Points on a hilly landscape, in no order, each with its height.
From any point a climber takes the steepest step (rise divided by distance) to one of its 3 nearest points. It stops when none of these is higher. Distance is the straight distance between rows; heights are no part of it.
J713: [ -1  13  21   7   3   0   7   0  -7   4   8 -15   4  -6   0 -10  -2  -1
  -2  -1  10  14  -1   2   4  -6  15  11  11   3   1   4 -14  -3 -13 -16
  10   0]  h=562
J491: [  9 -16  -6  -7  -5   9 -11  14  12  -5   9   0   1   9  -3   0  -9  -5
  15  -7 -10  12   4  -3 -10   5   6 -19  20   3 -10 -12   8  14  26  -1
 -17  14]  h=541
J873: [  4  -4   9 -11  13  13   9   6  22 -10   1  14   4  -8   7  12  -8  -6
  21  10  -4  12  -5 -10  -6  -1  14 -20  12  -6  -7 -20  18 -12  19   0
  -3   3]  h=263
J799: [ -1   3  13   3  11  -2  -3  15   3  11   7  -1   0  -3   9   8   3   3
   5   4  -3  -1  -2  -4   6   9  10  -8   9 -14   3   3  -9  -8  -7   0
   5  -4]  h=576
J307: [ -3   5  10  18   4 -16   8 -11  -2   5  18  12  -8  -9   8  -3   8  -7
  13   3  11  -6   1 -14 -13   6   7   8   6   2   0   2  -6  -8   3 -10
   2 -11]  h=570
J315: [ 18 -12 -19   0  -2 -11  -6 -21  -6   1  -3  -6   4  14  -4 -17   8  -1
   3   2  16   0  10  12  -1  10 -16   9  -6   2  10  -1   9   3  -1  13
   3  22]  h=472
J944: [ 11  -9  -1 -14 -10   9  10   8  24 -13   3  10   0   3   3  12 -13 -10
  13  -1 -10   5  -3 -10   3 -12   8 -14   5   8   4  -6  13   0  17  -2
 -13   4]  h=220
J246: [  0   3  12  -7   7  23  20   3  14   1 -10   7  15 -12  16   9 -19  -3
  15   7  13   1 -17  -1   2   0  12  -5  14  -4  -8 -18   7   0   8 -19
  -8   3]  h=268
J234: [ 13  -6 -11 -12  13   2 -14   2  -8   2   7   5  17   6  -9   7  -2   6
  -4   0 -16  -2  13  12  -2   7 -15  -2   3  -5 -10   0   0  11   0   8
  -4   7]  h=550
J173: [ 16 -14  -1  11  -4  -1  10 -12  14  -3  -8   7 -17  -2  -1 -25  17 -14
  -9  -5  16  11  -2  -6  -5  -1  -4  -8 -10  14  11  -5   5 -24  21   0
   5  13]  h=583
J334: [  1   2   2  -2   4 -11  10  -5  -6  -1   3   1 -12   6   4  -8   2  -5
   3  -4   8   7  -7   7   7  -2   0  10   2   9  11   1  -4   1  -6  -2
  12   2]  h=456
J250: [  0   5  21   4 -12  -1  22  11  11   7  10  -4  -1  -6  29   0   1  -8
   6  10  -9  -3   2 -24 -13  14  16  -5  17 -12  -9  -8   4  -9   1  -4
   1  -4]  h=502
J931: [ -2  -1  12   2   0   2  -3  -1  18   7   5   7  -7   1  16  -3  12  -4
  12   5 -12   4   5 -21   5  -4   9  -7   2  -3  -2  -3   1 -13   7   7
   8  -4]  h=572
J348: [  3 -11 -11 -20   0   1 -16  20   2   6  -5  -8   0   8   4  14  -8   2
   5   2  -5  -7   6  -2   0  -4  -7 -13   3  -2   2  11  -1  -3   3  15
 -10  -5]  h=248
J160: [ -1   3  -3  28  -8 -20   8 -16   1   3   6   5 -16  -1  11  -2  -4  -2
   9 -11   6   4   5  -3 -11   9  -7  22   1   3   9   8  -8   3   0  -1
   9   3]  h=529
J367: [  2  -4 -22  12  -6   3   5 -22  -5   5 -11  -9 -19   6   0 -13   1  -4
 -14   6  26   1   6   1  -1  -6  -7  -2 -22   2  12   4  12 -26 -11   0
  -3  -2]  h=341
J49: [ -7  -1 -17  -5   0   5  -8  -8 -12   4  -2 -19   4 -11 -24  -6  -7  16
 -12 -18  -1  -6 -13  13   7  -7 -13 -10 -19  -3   3  12   4   9 -23   2
  -9  -4]  h=448
J683: [  1  -3   7  12 -24 -14  26 -11  18  -3  -5   8 -11  12  17   5  -3  -9
   4 -10   5   7   4  -4  -2   2  -3   6  -4  16   8   5   5  -2  13  11
  -1  -1]  h=522
J18: [  7  -8   7 -11   5   8 -13  12  15   2  14   0   1   8   5  -4   4  -8
  12   7 -21  13   9  -7  -7   4  14 -18  13 -12 -21  -9   1  -2  13   2
  -2  11]  h=567
J35: [  5   3  19  17   8   6  19  -2   0  -4   8   7  -8  -7   7  -5  10 -15
  12   5  13   9  -2  -5   0   6   9   3  21  -1  -1 -14   6  -9   9 -11
   6   9]  h=288
J765: [-10   6  13 -14 -10  18  22   5  13  -4  -3  10   4   0  14  12 -11  -3
   9   3   0   2 -10  -8  -7   3  11  -8  14  -9 -11 -20   1   2  17  -3
  -8  -4]  h=239
J106: [  1   7   6  22  -5  -6  -4   6  -7   6   4   7  -1 -13  21  19   3   5
  15  -3  -6 -10  14 -18 -12  14  -1   9  14  -6 -13   6  -3  -4   2  14
  -7 -10]  h=447
J573: [ -4   8   4 -16  -8   9 -10  25  -4  -6  -2  -1  14 -13  -2  -1  -8  -3
  -9  -1  -2  -2 -11   7   8   3   6   3  -3   3  -1   8 -23   9  -8  -1
   2   1]  h=540
J249: [-12  13   9  15   4  -7   4  -6  -6   7  12   1  11 -17   3  -3   4   7
   2  -1  -1   2   2  -3  -8   0   7  25   4  -6   3  -2  -7   3   6  -9
   8 -14]  h=482
J11: [ 11  -3   4  -4   7  -1 -11  -6   2  -9   1   0   4   0  -3   5  14   1
  -1   1 -14   5   1   8  12 -13  -9  -7   2  -3  -7  -1   5   5   4   2
   6   6]  h=436
J542: [ -2   5  11  10  17  -1  -2   6 -10   9  21   0   0  -4   0  -2  16  -1
  -1   2   0   4   4  -7  -2   1   7   0   7  -4  -1   6 -10 -13 -10 -10
   6 -16]  h=581
J192: [  5 -13  -6  -6 -12  -6 -19   5   6  -1 -24   4  -8  26  -3   6  -8   2
  12  -3  -5  -4  13 -11   2  -7 -12  -7  -8   3  12  16  10 -13   2  13
  -2  -8]  h=298
J232: [ 16 -11  -6   8   9  -5  -7  -1   7   2  -7  -4 -15   9  -2 -21  14  -9
  10   6   0   2  -1   2  -6  -3  -7 -11  -1   0   4   8   7 -18  23   4
   3  17]  h=598
J157: [  0   0  -6   2  10   6 -14   4 -11   3  -4  -9   5  -6 -14  -2  -2   7
  -8  -4   4   3  -4  11   4  -7  -6  -4 -12   0   4  18   4   2 -20  -2
   0  -8]  h=471
J292: [ 19   5 -18  27 -18 -15  17 -25  -2   9   2   0 -25  -4   7   0  11 -15
   5   0   6  -1  14 -19 -26  12   3   9   2   7   3   9   1 -10   0   5
  -1  -2]  h=520
J878: [  4 -13   1  -5  -3  -9   2 -15   8  -2 -17   4 -10  14   0   9  -4  -2
  10   3  -4  13  -1  -1   1 -11 -10 -10  -5  13   7  -5   5   0  25   9
   4  -1]  h=287
J328: [ -9  -1 -12  -6 -15  11 -20   3  -1  -6 -21 -13  -2   6 -12   4  -7   5
  -7  -2   4  -9  -2  -1   7 -11 -11  -1 -23   3  17  16   9   6  -8   8
 -17 -11]  h=254
J941: [-13  10   7  -3 -17  -5  15   6   5 -12  -7   0   0  -4   5  -3  -5  -2
  -7 -11   6  -8  -7   7   9   4   2   8   5  13   5   7  -2   2  -4  -7
  -4   0]  h=586
J406: [-12   3   5  -2   0  -9  -4  -7   4   0  -7   3   4   1  13  11   0  -3
  -9  -3  -2 -10   2   5   2  -4 -13  -3  -3   3  -7   8  -3  -4  -4   4
   3  -3]  h=514
J421: [-15   7   0  11  10  -7   7 -19  -2  12  10  -4  -6  -8 -11  -9   5   2
  -8 -12  13   7   4   9   4 -13   3   8 -14   6   1  13   1   0 -17 -12
  -1 -15]  h=355
J806: [ -7   9  10 -16  -7  15   8  10   4 -11 -10   6  19 -11   5   4 -13   4
  -2   6   3  -2 -16  -6   3   1  22   1   9   1  -5 -34   6   5  13 -10
   0   7]  h=584
J174: [  5 -18  -7  10   6  -6 -10   7   0   6   8  -2 -15  -2   4 -21  24 -11
  -2   8 -12 -10   4 -14   2  -8  -1 -18 -11  -7   2  12   7 -21   7   5
  -4   3]  h=594
J369: [ -5   2 -19  13 -10   6   5 -24 -16   8  -3 -28 -22   6 -16 -20  -4   5
 -20   2  12   4   0   9   5 -18   0  -5 -24   3   9   5   6 -11 -19  -8
  -8  -7]  h=330
J786: [ 11   9   8   2   9  -4  -4   5 -13  17   8  -5   9  -4  -8  -5  11  -1
  -3   6   2   8  -3   1   7  -4   8   5   7  -8   2   8 -11 -10 -23  -7
   6 -11]  h=574
J934: [  7  -2   5  10  -6  -9  22 -14  13   2   2  13 -14  -1   9 -13   4  -8
   8 -10  11   1  -2  -2  -6  -7  -6  -2 -11  15   5 -12   5  -5  20   3
  12   9]  h=548
J371: [-10  15   4 -16   5  21   1  19   3 -11  -7   0  15 -15  -3   2  -3   3
 -14   2  -1   0 -23   0  -7   8  20  10   5  -1  -1 -17 -12  16   2 -25
  -7   6]  h=138
J156: [  8  -1  -9   6   8   4  -7  -2 -15  14   7 -13  -1   2 -19  -6   8  11
 -13  -1   8  -3   6  10   5  -9 -18 -13 -11  -6 -10  16  16  -6 -30 -11
   0   0]  h=464
J796: [-13  12  15   0  -9  10 -10  23   1 -10   1   4   1 -10  -2   3  -4   4
 -14   4  -2  -3 -11  -6  11   1   9   9  -5   8  -5  -8 -12   5  -4  -3
   6  -8]  h=359
J996: [ -8   3  -3   0   7 -13  13 -14  -3  -1  -1 -13  -3  -9  -6  -9   3   3
 -10 -14   5   1  -1   8   7  -8  -3  -2  -4  11   8   3 -12  -6 -14 -10
  10   0]  h=407
J707: [  7 -14 -10 -21 -12  -2  -7   3   6  -8  -3   1   6  17  -5   3 -11 -12
   7  -7 -21   1   9  -5  -1  -8   1 -17   7   0  11   0   6  -3  24   5
  -3  13]  h=10
J653: [ 20  -7   5  -3  13  18  -4  -3   8  -5   4  13   8   3   1  -7  22   3
  16  12 -10  10   1  -3  -3  -1   0 -13  15 -16 -14 -15   8  -2  17  -3
  -4  23]  h=286
J603: [  6  -3 -16 -13  -8   7 -15   7  -6 -27  -8  -8   7   9 -16 -13 -17   4
  -5  -5   3  -5  -6   2  -4   5  -4  15   1   7  11  -7  -5  19   8   8
 -18  12]  h=556
J323: [ 16   0  -7  -4  11  -1  -7  -7 -12   5   7   6  18   4 -11  -4  -1  15
  -9  -2 -10  -7  -4  16   7   4  -6  -2   9  -9  -6 -11   5  23 -15   2
  -5  16]  h=499
J636: [  2   1  13   7   9  -4   8   3   4  15   9   4  -2   2  15   5  15  -5
   9   6  -1  -1   8 -10  -9  11   7  -1  13  -5  -8   7   1 -13   0   3
   4  -9]  h=585
J844: [  6   6  -1   1   9  11  -7   0 -12   7   5   0  13  -6 -25  -1  -2  11
 -12   7  -1   5 -12   9  14  -5  -8 -10  -5  -2  -8   9   1  11 -26  -1
   0 -14]  h=463
J531: [  2  -6  -5 -13   5   0 -18   4   9   8   6   1   4   5   5  15  -3  -6
  -3  12 -14  -9   6  -9  15  -4  -2 -13  -1 -16  -6   3  -1  -3   2   4
   7  -5]  h=171
J65: [  6  -7 -13 -16   0   2 -21  12  -9  -9   5  -2   5   9 -10  -3 -17   5
 -10  -4  -9  -3  -1  12   1   5  -5  -1 -13  -4   1  13  -3  14   9  16
  -7  -2]  h=54
J95: [ -3  19   4  -2  12  -2  -2   4 -15   7  11   6   7  -5 -11  -4  11  10
  -4  -3   2   7 -17   8   7 -11   6  12  -4   3   0   4  -7   4 -24 -12
   6 -10]  h=559
J535: [ 21   5 -17  -6  -3  -7   1 -10  -9  -4 -21 -10 -10  -1  -5 -19   1  -3
  -2  -4   6   5  -9  -1  -3  -1   1  17 -17   1  20  -6   3  -9  -3  -6
   3  18]  h=426
J756: [ -8  -5  -8 -11  -1  11 -20  23  -8   3   9  11  14  -1 -21   3  -9   9
 -16  12 -10   1   1   4   7   8  -6  -1  -7 -16  -8  13  -8  10  -1   8
   7  -7]  h=74
J150: [-13  13  21  -1  -3  11  -8  14  -3   9   5  14  14 -15   2  20  -1  -3
  -5  15   4  -9   7  -4   5  15   3  11  11  -7  -2  -3  -4  11  -1   5
  -5 -15]  h=226
J101: [  1   0   1  27  -1 -17   9 -17  -8   7  21   3 -14   0   5  -2   0 -13
   2 -10   7   4   3   0  -5   5   2  20   2  -1   5  11 -13  -1   3  -7
   2 -12]  h=552
J910: [ -6  -6   0  -5   4  -8  -3  11   3  10   2  -7  -4   8  12   3  14  -4
   9   9  -1  -4   6  -8   1  -6   4  -4   2   0  -1  13  -6 -10  -5  15
   2  -9]  h=573
J110: [-11   5   2   2 -19 -11  -1   2  -6 -10 -12  -8  -8  -2   2   3 -14  11
 -12 -12  19  -6   4   4  -1   1  -6  13 -25   9  13  12  -8   4 -15   2
 -13 -10]  h=470
J8: [-17   6  11   6   9   7  -1   0 -20   5   8  -5  13 -12  -9  -1  -7   6
 -14   0  12  -1  -6   6   7  -3   1   6 -10   2  -4  13  -9  14 -25  -4
  -1 -17]  h=507
J222: [ -1  19  11   6  10   2  12 -10 -15   3   5  11   7  -6  -9   2  15  12
  -7   2  -2   8 -13   3   2   3   3   9  11 -11  -3 -17   0  -1 -10 -15
  11  -6]  h=515
J527: [  9   2  -9  -5  12   5 -21  -2  -4   2   3 -18   5   5  -5  -8   5   7
  -1   1  -6  -6   6  14   1  -3 -10  -5  -2   2  -1  11  12  -1 -10  11
   0   3]  h=465
J648: [ 12  -1   7 -10   5  11   1   9   6   1  -1   5   4  -8   4   9   7  -6
  16   6  -8   8  -4  -6   6   0   9  -6  13 -11  -7 -12   3 -10  10 -18
   0  10]  h=290
J465: [-11   2  10   2  -6 -10   6   9   3   0  -8  -5   3   1  18  13  -3   0
   9  -5   7 -16   6   1  -1   7  -5   2   8   6   0   5  -4   3  -9   8
   2  -6]  h=597
J850: [ -1 -12  -7   0   9   0 -11   5  11   4   5   4   0   8   5  -9  16  -3
  11   3 -16   4   3  -9   0   1   7 -11   1 -10  -4   0  14  -8  18   5
   6   1]  h=551
J163: [-14   6  24   6  -6   0   4  10  -8   0   3   3   9  -8   1   6  -1   0
   0   6   3   4  -2  -1   6  10  16   6   1   3   8  -1 -13  -1 -12  -5
   8 -10]  h=535
J414: [  1  -6  -5   8   7  -4  -7 -27  -7   9  -7  -3 -11  -3 -12 -10   3   7
   3   0   2   2   1   7  10 -10  -5   5 -13  -1   5   6  -1 -10  -4   1
  14   4]  h=334
J463: [ -9  -1 -10  14 -14 -13   0  -1   5  -3 -11   8  -9   6  17  25   5   1
   5 -18   5 -15  14 -16 -10   0 -14   3  -5   4 -11  10   0  17  -7   7
  -6 -12]  h=453
J827: [ -5  12 -11   9  -3 -15   5 -20 -10   7   0 -14 -14   3   0  -8  -6  -4
 -10  -4  17   8   2   9   1  -6   4  15  -8   6  24   8  -2 -10 -17   3
   8 -15]  h=339
J285: [ -5  -8 -17  -8  -5  15  -5  13 -13 -18   5   8  12  17 -18  -6 -17  -5
 -20   6 -16   1   2   2  -5  14  -5   3  12 -12 -14 -22 -13  28  18  -3
  -7  13]  h=223
J449: [-12  -2 -10   3   0   3 -15   8  -5   0  -4  -5  -3  -5   2  19  -6   7
   1   2   3 -14  12   4   6  -1 -12 -10 -10   3   1  10  -4   2  -8   9
  -5  -7]  h=375
J731: [  2   1 -15 -13   9  -8 -18  -2 -20   2  -7  -5   8   3 -16 -16  -2  16
  -4  -7  -8   6 -11  19   2  -2   9   1  -6  10   1  -2  -1  15  -8  -8
  -2   8]  h=425
J25: [-20  12  -2   7 -19 -18  12  -7 -11  -4  -2  -8 -11   6  -8   0  -8  -4
  -8 -12  21  -7   8  -3  -3   4   1  23 -17  16  18  12  -6   7 -10  -5
  -6 -15]  h=468
J684: [  3 -10  -6  -3   1  -7  -6  -4  13  -3 -14  -5 -11  11   1   3  11   1
   8  -2  -3  -6  -1  -7   4  -7 -10  -3 -11   1  -7   8   7 -11  12  15
   9  -6]  h=383
J663: [ -4  -2   8  16   5 -16  14 -12   7   3   9   5 -18   2  12 -19  23  -7
   4   8   7  -4   7 -11 -12   8  11  -4   4   4   1  -1  -9 -21   1   1
   1  -8]  h=557
J261: [ 11  -5 -19  -8   0 -10 -11  -5 -14  -7 -10  -8   0  10 -12 -21   9   8
   7  -4   1  -2   3  15   2   5 -11   0   5  -6   2   9   3  -2  -5   1
   3   5]  h=466
J557: [ -6   0   1  -6  -3  -2  -9  27  11   9   7  10   5   2  14  16  -4   0
  -5  14 -13   4   6 -11   5   2   4  -7  16  -7  -4  -5  -5  -6   8   9
   1 -11]  h=116
J274: [ 11  -3  -9 -12  -4  -1 -10 -22  -2  -4 -18  -6  -1  16 -11  -6   2   3
   4  -7  -4   2   3  11   7  -5 -19  -1 -13   3  14   0  18   0  16  12
   1  12]  h=414
J457: [ -1   2  -5 -13  -4  12 -11  15  -9 -13   6   6  24   1 -11   6  -2   1
  -7   0  -9  -2  -2   9   2   5  -4   3   7  -8  -7  -4  -9  14  -3   3
   0  15]  h=485
J500: [  0   0  -4  12  12  -5   2 -15 -13   7   9  -8 -14  -6  -9   1   7   3
  -3  -3   8   0   2   0  -1 -12  -7 -11  -8   1  -2  10  -1 -19 -14   5
   2  -4]  h=358
J405: [ 14  -4   3 -13  -2   7  -7  -1   1  -4   9   3  17  14  -5  -4  -8   6
  -2   3  -8   4  13  23  -4  17  -6  -2  20   1 -10 -11   5  22   9  10
  -7  18]  h=612
J424: [ 13 -13  -1   5  18   6 -17   0   0  10  12   9  18   3  -2  -2   9   8
  -9  14 -16  -3   3  -5   1  -1   0 -13   0 -22 -18 -10  11  -5  -6   0
   5   2]  h=571
J549: [ -8   6 -10   5   0 -22  -1 -18 -17   5   0  -5 -21   7  -7 -18  -5  -7
 -13 -18   3  14  -5  17  -3 -10  11  18 -14   8  23   0 -15  -8 -13  -5
   3 -11]  h=324
J259: [  9  -9  -7 -23  -8   7  -9  20  17   2   4   4   3  -4   4  13 -11 -10
  -7   5 -20   8  -4  -7   0  16   9 -19  14  -4 -11  -6  -6   0  13   5
  -5   6]  h=86
J47: [ -2  -9 -11  -8  -6   1 -13  -1  -6 -19  -8  -4   1   9  -2   4 -14   1
  -9  -5 -10 -14  -5  -2   9  -7 -18   4  -6   1   2   1 -11   3   9  16
  -1  -4]  h=178
J982: [  4  10   6  -9   8  10   3   2  -4  -1  -1  -4  13  -7 -10   2   1   3
 -10   3  -4   9 -10  11   5  -2  20  12  16  -2  -2 -13   3  10  -3 -27
   0  17]  h=373
J602: [ -4   1   2 -16   4  10   6  13  -5 -13  -1   0   6  -9   0  -6  -9  -8
  -8   3   4  -4 -19   2  12   3   9   8   6  11  -1 -14  -6  12   0 -12
   0   6]  h=346
J229: [-14   9  16  -2  -5   2  11  16   6   8  10  -2  12  -7  19  20  -4  -1
   1  20  -4   3   8 -12 -12  20   6  12  16 -20  -9 -12   6   2  12   3
   0 -13]  h=347
J149: [ -1  -3 -13 -20   1  25   3   7  11   0   4   0  12  -9  -5   8 -21 -15
  15   7 -11   7  -1  -1 -10   3   2  -9  25  -4 -16 -28   3  12  25  -3
  -8  10]  h=345
J788: [ -9   5   1 -13  -8   6  -9  15   1   4  -5  -7   6  -3  -5  12  -3  -8
  -8   3  -7  -6  -4   5   9   3   3  -5  -3   8   3  21 -16   0 -14   5
   0  -8]  h=510
J809: [ 13   3   9  -5  14   1  -2  -5  -2  -2   6   8   8  -2  -7  -2   4   2
   2  12  -4   4 -14   6  11   4   8   3   2 -10  -4  -5   2  -5  -8 -13
   7   3]  h=481
J543: [-16   4   0  10 -12  -6   6   0  -7   4 -16   0 -17  -1   1  14  -2   6
  -6 -18  21  -7  14  -4  -1   1 -14  10 -20   7  15  11  -9  12 -14   9
  -8 -18]  h=513
J640: [  0   4  10  -6 -15  -5  10   3  11  -3  -7  13   0   8  20  13 -15  -6
   7  -9  -7 -16   5 -15  -6  -4  -7   2   2  14  -5 -13  -4  16  12   6
   4   7]  h=396
J698: [-13   0   1   8 -15 -15  13 -19  -6   2   0  -1 -11  -4  11   0  -8  -1
  -6 -20  12  -7   6   4 -16   6  -5  19 -10   7  16   0  -2  10  -5   3
   6  -1]  h=476
J224: [-12   2  -9  -3  -3  13  -3 -12   0  -1 -12 -35  -6   0 -11  -1 -12  23
  -7  -2  10  -4  -5   5  12 -23 -15 -17 -23   3   5   1  12   6 -13   5
 -19  -3]  h=356
J510: [  0  -6  -7  11   4 -13   6  -7   2  -1  -6   1 -19   8   9  -2  16   0
   3   7  14  -3   4  -9   3 -11  -6  -9 -15   0  10  11   4 -24  -4   2
   2  -1]  h=350
J437: [ -6   0  10 -11   2   9  -5  16  -3   6   1  13  20  -5   0  13  -2  -1
 -11  23  -9   1  -5   3   9   5  11  -9   1 -16  -7  -1 -13   3   3   0
   4  -8]  h=165
J650: [  9 -11  -6   7  13   3  -6  10  -4   5  16  -3  -1   9 -10 -15  24  -1
   4   6  -7  -3   5   0   3  -6  -4  -5   3  -9  -1  16   5  -6  -4   2
   0  -2]  h=590
J206: [  9   4  12 -10  24  26  10  -2   4  -4  -4   3  13  -4  -1  -2   2   1
  20  12   5  14  -4  -1  -3  -2  17  -8   8 -13  -5 -15  11   1   7 -17
   2  20]  h=300
J19: [ -3 -15  -7  17   7  13   9 -18   2  11  -2  -9 -16   3  -5 -13   8   1
  -1  10  20 -11   8  -6  -5 -15 -11 -16 -12   3  -8  13   8 -23   0   0
  -4 -12]  h=340
J508: [ -9  -3 -13  23 -12  -9  20 -16  -7  15  -6  -3 -25  11   5   9   4   6
  -7  -9  25   1  13  -9 -13   3  -9  14 -10  10  20   6   3 -11 -11  12
  -9 -10]  h=568
J74: [ -2   5  21   0   0  -4  10   9  14   0   3   6   5 -12  10   3   4   1
   2   8   1  -5   5 -11  -4   4   7   1   2  -2  -4  -8  -5  -7   6  -1
   4  -2]  h=555
J666: [ -3  -7  11  -6 -13 -12  33  -6  18   1  -7  21  -8  13  13   3  -9  -5
   4 -17  -2   5  -1   4  -5  -6  -6  -4  -4  13  -3  -3   5  12  12   2
   2  -2]  h=622
J960: [  7  -6   2  -6 -15   1  -2  -1  13   1  -7  -1  -4  11  14  11  -3   4
   3  -9  -3  -8  14  -6   2  -6  -1  -2  -2   5   7  14   7   4   0  16
  -3  -7]  h=484
J498: [ 10  -6  -9 -15  -4  13  -7   0   0 -18  -2   1   8  12  -2   6 -10  -6
  11   4 -17  -3  -4   0  -3   3  -4  -6  18   9  -5  -4  -2  16  22   2
  -7  14]  h=366
J566: [  0  -3 -23   2   3   1 -10 -13 -13   9  -5 -18  -7   4 -23  -9  -8  17
  -1  -2   6   1   5  10  -2  -9 -15  -5 -26  -2  -1   8  14  -7 -21  -2
   1   7]  h=433
J251: [  9   2   1  -4  10   7  -1   5   2   0  11  11  27   2 -11   6   1  -1
   7  13 -17  -1  -2   4  -2   9   2  -2  13 -20 -16 -13  -1   3   5  -1
   9  10]  h=518
J858: [ -1   2   4 -14  -6   0 -11   4   3 -19  -5   3   3  -3 -10   2 -12   1
  -3  -8 -11  -3 -16   9   2   0  -2   6   5   3   1   2  -6   2   7   3
  13   3]  h=351
J634: [ 14 -12   4  -3  19   5 -12  15   1   3  10   2   8   1  -4 -12  13   3
   6  10  -8  12   6   6   1   4  10  -9  12 -14 -16   3   5 -11   0  -4
  -4   7]  h=587
J324: [  4  14   5  -8   2   7  -9  10  -8  -9  -6  -2  14 -10  -5  -2 -10   8
  -1   6  -4   4  -4  10   5   2   5  15   5   2  -7 -15 -14   3   0  -6
   2   9]  h=446
J472: [ -8   3  11  -1  -1  -5  12   7  12  -8   4   4  -4 -10   7   2 -10   1
  -3  -8   9  -4  -4   2  -5   3   4  17   0  11  11 -11  -2   2   3  -3
   3   2]  h=445
J564: [  1   9  15  -3   6  17  14   6  -3  -4  -2  -9  15  -7  -4   4   2  -2
   2   9   6   8  -4  -2   2   5  19   4  10  -8   2 -15  -4  -5  -2 -15
   7   5]  h=331
J714: [ -3   0  10 -10 -11   4  11  14  25 -10   4  10   4  -2  23   6  -9  -8
   7  -3 -10   7   2  -7  -6   0  11 -12  11   7 -14  -6  13   8  11  -5
   0  -7]  h=363
J338: [ -3  -3 -15 -15   0  -5 -16   0  -3 -20 -19  -3   5   1 -17   2  -8   8
 -13  -7  -4  -6 -11  11  13  -7  -9   8 -13   5  11   2  -4  20  10   5
  -1  10]  h=362
J983: [  0  -3   4  15  20  -2  -7   6   0  12  11   2   4   6  -1   4  20   4
  -1   2 -10  -6   3  -7   0  -9   2 -15  -6 -17 -12   8   3 -19 -12  -8
  -2  -9]  h=589
J376: [-32  12   1  19   0  -9   4  -2  -9  10  -2 -18  -6 -11  -6  -4  -3  15
 -16 -10  10  -9   1   5 -10   3  -5  12 -21  16   5   9  -8  10 -14  -5
 -12 -17]  h=402
J114: [-15   2  -2   7  -8 -10  -2   4   4 -10  -8  -1  -1  -7  10   3  -3  10
 -12  -7   4 -11  -7  -2   4  -3  -2  12 -12  14   8   4 -11   7   1   4
   0  -9]  h=437
J946: [  1  -4   5   8  -2 -17  15 -10   6   1  -9  12  -9   4  17   7   0  -8
   4  -6   4  -8  -3   1   5  -1 -13   5  -2   6  11   8   9  -1   7  10
   8   2]  h=483
J623: [  3  -6   8  21 -10 -12  22 -14  14   6   0   7 -23   6  13 -12  15 -19
   6  -2  -2  -1   8  -8 -15   1   8  -1   0   9   1   0   2 -10   8  11
   1   3]  h=544
J99: [ -7   3  10   3  -9   0  19  -3  13 -12  -5  16   1 -12  16  14 -15  -1
  10 -13  -4  -2  -1  -1  -2  10   1   3   3   8  -3 -16   7  16  18   0
   5   5]  h=553
J440: [ 11   3  -3   3  15  18   3   3   2  -2  -3  -1   0 -11  -7  -5  14 -14
  23  12   4   9 -10  -3  -4   2   9  -4  15  -3 -16 -16  17  -1   7 -10
   2  17]  h=294
J153: [ -3   8 -15  29 -11 -13   5 -17  -8  -3   4  -1 -14 -17   2  17  -3   1
   4 -16  13  -1   8   1 -16   9 -16  13   2   4   8   9  -4  14  -8  -5
 -11  -2]  h=477
J880: [ 17  -5  -2   3   9  -6  -2 -11  -8  -2   3   6   3   4  -6  -9   9   2
   9   2   0  12  -3  15   1   0  -4  -4  11  10  -5  -6   6   8  -3   1
  -5  33]  h=480

Two climbers start at each pair of points below. Name the first point that both come to, or write none.
J844, J424: none
J251, J18: J650
J149, J259: J18

Where does a climber stop that starts at each point below?
J261: J405
J274: J405
J707: J232
J222: J636
